Each scene shows the same named points in several views. A view is turned or mirrored, and shifted as a whole, has a little noise and may leave points out.

Scene 1
View 1
<208>: [-24  15  20 -27 -36   8 -22 -39 -45]
<45>: [-18  -8   9  -6 -40  46   4 -24 -75]
<154>: [ 15  -3  15   0 -20  36  12 -11 -45]
<132>: [ 20 -30  27  -9 -18  48  12   4 -50]
<15>: [ 24  45  19 -13  -6 -24 -11 -33  14]
<101>: [ 35   1  36 -10  -5  15   2  -4 -11]
<109>: [ 35   4  26  -4  -7  14   4  -6 -10]
<121>: [  8  34  27 -29 -16 -18 -21 -37  -2]
<81>: [ 19  24  14   0 -14   8   5 -26 -18]
<108>: [62 12 29  3  6  7 12  2  8]
<165>: [ 54 -31  43  -5   3  36  13  22 -14]
<23>: [ 22 -12  34 -13 -13  30  -1  -3 -31]
View 2
<165>: [-14 -25 -15  13 -14   2  -2 -33  37]
<121>: [ 12  23  26 -34  21  -6  25 -24 -42]
<108>: [ -2 -10  -5  10  17  29  -8 -32  -5]
<154>: [-37  18   6  -8 -39  -9  -2 -33   2]
<101>: [ -7  -2   2  -4  -1   1   6 -30   2]
<23>: [-18   3   1  -8 -23 -15   9 -32  13]
<132>: [-37   5  -2  -5 -44 -22   3 -34  30]
<81>: [-12  34  23 -19   3  13  -5 -31 -46]
<208>: [-17  41  32 -46 -26 -38  27 -24 -26]
<109>: [ -3   8  11 -12   8  -2  10 -29 -17]
<15>: [ 13  20  23 -23  35  15  12 -26 -48]
View 3
<23>: [  7 -19  37  20  17   2   5 -19  22]
<45>: [  3  -3  -5  38 -14  17 -29   5  11]
<81>: [  7 -14  30 -19  16 -16  -7  -7  -4]
<165>: [  2  -9  59  19  56   8  23 -25  46]
<121>: [ 14 -45  45 -26 -14 -33  12 -18 -23]
<132>: [  2  -6  25  38  21  20  -2 -12  35]
<208>: [ 10 -36  13  13 -39 -11 -10  -3 -17]
<154>: [  4  -4  18  17  18  10 -12  -4  15]
<108>: [  8 -11  62 -27  55 -15  19 -23  17]
<109>: [  9 -26  44 -16  13 -22  10 -18   1]
<15>: [ 14 -39  53 -49   5 -39  13 -16 -22]
View 4
<132>: [ -1 -17  -8   8 -14 -30  32   6  20]
<165>: [ -9 -24  22  17  13 -24  -5 -20  27]
<108>: [ 1  4  6 10 20  0 -9 -4 27]
<154>: [  9   8 -17  -2  -3 -19  27  19  21]
<81>: [ 15  28 -24   4  11  19   2  17  17]
<23>: [ -3  -5 -16  16  -8  -8  10   0  16]
<101>: [-3  4 -8 17  6  7 -7 -1 20]
<109>: [  3  19 -23  17   6  23  -9   0  16]
<45>: [ 10   6 -41  -5 -36 -23  59  32  14]
<121>: [  0  35 -50  26  -5  49 -18   6   5]
View 5
<165>: [ -7   8  13  47 -17 -46   5 -18 -28]
<15>: [ 37 -44  -5 -30 -14  -1  58 -11 -23]
<109>: [ 11 -25   0   1  -9 -12  42  -5 -14]
<101>: [-11  -1   3  15  -4 -15  44  -5 -11]
<132>: [-37  -3   4  55  -2 -23  22   8   0]
<81>: [  5 -46  -6  10  -8  -7  40   4 -10]
<208>: [-16 -24  -7   7   4   4  67  12   6]
<154>: [-19 -27  -1  42  -4 -15  22  16   3]
<45>: [-50 -28  -7  49   9   6  42  38  27]
View 6
<101>: [-11  13  -2 -26  11 -26 -21 -16   0]
<165>: [ 22  25  11 -38  27 -42 -31 -38  16]
<109>: [-26   5 -16 -16   2 -21 -14  -4  -9]
<208>: [-68  15 -32 -16  -3  33 -33  -8   4]
<81>: [-29   5  -7 -23   4  -2 -15 -10 -25]
<45>: [-46  17  -4 -49  13  60 -47 -41   8]
<15>: [-38  -5 -26   6  -7 -31  -2  17 -35]
<132>: [ -7  24   2 -49  24  11 -42 -43  16]
<23>: [-16  21  -7 -33  16  -6 -33 -28  12]
<108>: [  9   5   1 -23  14 -49  -9 -14 -25]
<154>: [-14  14   4 -42  19  17 -32 -34  -6]
<121>: [-36   5 -21  -2  -1 -28 -12   8 -13]

Which points are out of place in each view (at most two, in the order of its rows)? Write - if all are in place.
view 1 => <109>
view 2 => <81>
view 3 => -
view 4 => <108>
view 5 => <101>, <208>
view 6 => <121>
